Points on a hilly landscape, in no order, each with its height.
From any point a climber steps to the highest of the 5 points nearest to it. It stops when none of these is higher. Distance is the straight distance between rows; heights are no part of it.
Q_147 height 7.07: [172 105  58 112 118 145  84 126 137]
Q_269 height 5.05: [143 137 165 114 144 103 160 138 116]
Q_210 height 5.58: [209 112 137 132 163 114 180 151  96]
Q_746 height 7.11: [ 88 134 150 145 113 134 116 105 147]
Q_312 height 3.74: [107 107  79 119 108 161  87 132 165]
Q_60 height 5.89: [106 131 164 130 121 122 123 107 143]
Q_452 height 5.18: [ 44 101  99 112  87 166  81 139 164]
Q_75 height 4.76: [ 91 125  93 125 108 160  92 135 160]
Q_26 height 5.22: [116 142 103 140 119 140 105 118 136]
Q_249 height 5.06: [181 103 123 125 143 103 153 132 104]
Q_80 height 5.43: [ 48 133 148 149 112 148 112 116 155]
Q_223 height 6.69: [150 119 123 134 130 106 129 111 112]
Q_268 height 3.87: [113 164 186 125 144 101 169 135 119]
Q_218 height 3.85: [ 98 170 198 125 138 104 165 129 121]
Q_90 height 3.75: [200  95 118 133 152 104 163 136  95]
Q_491 height 3.67: [ 87 164 200 121 126 122 145 126 137]
Q_220 height 3.63: [ 67 165 208 123 121 132 141 122 146]
Q_901 height 6.74: [164 121  93 135 133 113 124 120  99]
Q_755 height 4.25: [ 49 131 181 140 113 147 121 109 163]
Q_935 height 6.97: [ 65 121 100 120 103 165  94 140 165]
Q_51 height 3.79: [125 136 171 119 126 111 137 118 132]
Q_151 height 3.71: [ 47 164 218 127 120 145 139 122 154]
Q_303 height 7.34: [163 112 113 133 136 104 133 116 103]
Q_277 height 5.83: [155 142 162 125 159 103 181 146 106]
Q_823 height 0.08: [192 117  62 126 133 121 120 137  90]
Q_221 height 3.83: [127 128 156 125 126 111 130 112 128]
Q_601 height 4.08: [192  97 105 135 144  99 150 129  93]
Q_872 height 6.89: [151 134  84 128 125 131 105 123 118]
Q_675 height 6.04: [175 108  99 135 137 102 137 122  96]
Q_848 height 3.82: [ 98 162 193 118 130 115 149 127 132]
Q_240 height 3.99: [109 127  89 126 113 157  93 132 155]
Q_99 height 5.21: [ 69 102  90 117  95 161  83 139 167]
Q_184 height 5.77: [178 126  69 122 129 126 108 131 104]
Q_204 height 4.34: [ 43 134 131 144 110 155 107 125 158]
Q_918 height 4.47: [180 111  85 138 137 108 129 128  91]
Q_894 height 5.79: [126 139  90 133 121 143 100 123 138]
Q_458 height 3.94: [108 159 185 121 134 108 157 131 126]
Q_724 height 4.17: [190 103  86 141 142 105 140 129  85]
Q_488 height 1.67: [213 102  44 114 129 131 107 145  94]
Q_473 height 3.43: [189 119  62 117 130 129 107 137 100]
Q_853 height 4.65: [140 152 180 142 167  97 193 137 103]
Q_883 height 6.57: [152 117  71 115 117 152  87 128 142]
Q_155 height 5.80: [174 113 141 120 148 103 164 138 109]
Q_735 height 6.81: [188 108  55 109 122 138  93 131 117]
Q_737 height 3.37: [ 80 139 185 129 117 134 127 111 154]
Q_394 height 4.91: [120 137 120 142 122 127 111 109 129]
Q_14 height 5.50: [151 120 148 118 138 102 146 126 115]
Q_550 height 4.37: [128 142 174 115 135 108 151 130 124]
Q_278 height 6.59: [200 134 154 148 174 114 195 150  90]
Q_371 height 6.38: [196 141 170 164 178 107 203 135  87]
Q_346 height 4.01: [105 140 177 121 121 120 131 114 140]
Q_880 height 3.34: [118  99  69 122 106 159  81 128 164]
Q_112 height 5.87: [172 141 173 156 176 104 201 138  94]
Q_477 height 6.92: [171 124  68 117 122 140  96 129 122]
Q_967 height 4.86: [ 98 140 104 139 116 151 102 123 147]
Q_385 height 3.90: [ 49 143 203 131 115 148 127 114 163]
Q_65 height 3.66: [ 58 176 220 129 124 133 147 120 144]
Q_758 height 4.58: [ 81  94  80 119  95 160  78 134 167]
Q_650 height 4.33: [127 121  80 121 117 157  90 131 153]
Q_448 height 6.27: [175 128 150 127 160 108 182 149 103]
Q_74 height 5.16: [ 77 134 105 136 111 159  99 133 155]
Q_260 height 4.77: [ 46  90  86 112  84 160  73 132 163]

Call two points neighbours if one is among the 5 nearest of the other. Go from one point of each pair to the other, from neighbour to neighbour, staying as high as possible. Name the lowest point that can't be avoided.
Q_303 and Q_746 => Q_394
Q_746 and Q_935 => Q_74
Q_278 and Q_303 => Q_14
Q_303 and Q_147 => Q_901

For each start below, name the point where the climber stops.
Q_601 => Q_303
Q_853 => Q_278
Q_155 => Q_278
Q_473 => Q_147
Q_967 => Q_147
Q_458 => Q_278
Q_758 => Q_935
Q_268 => Q_278
Q_312 => Q_935

Two climbers start at each pair of points below. Name the first point that both come to, or write never.
Q_240 and Q_650 => Q_147
Q_218 and Q_491 => Q_550
Q_724 and Q_14 => Q_303
Q_488 and Q_823 => Q_477
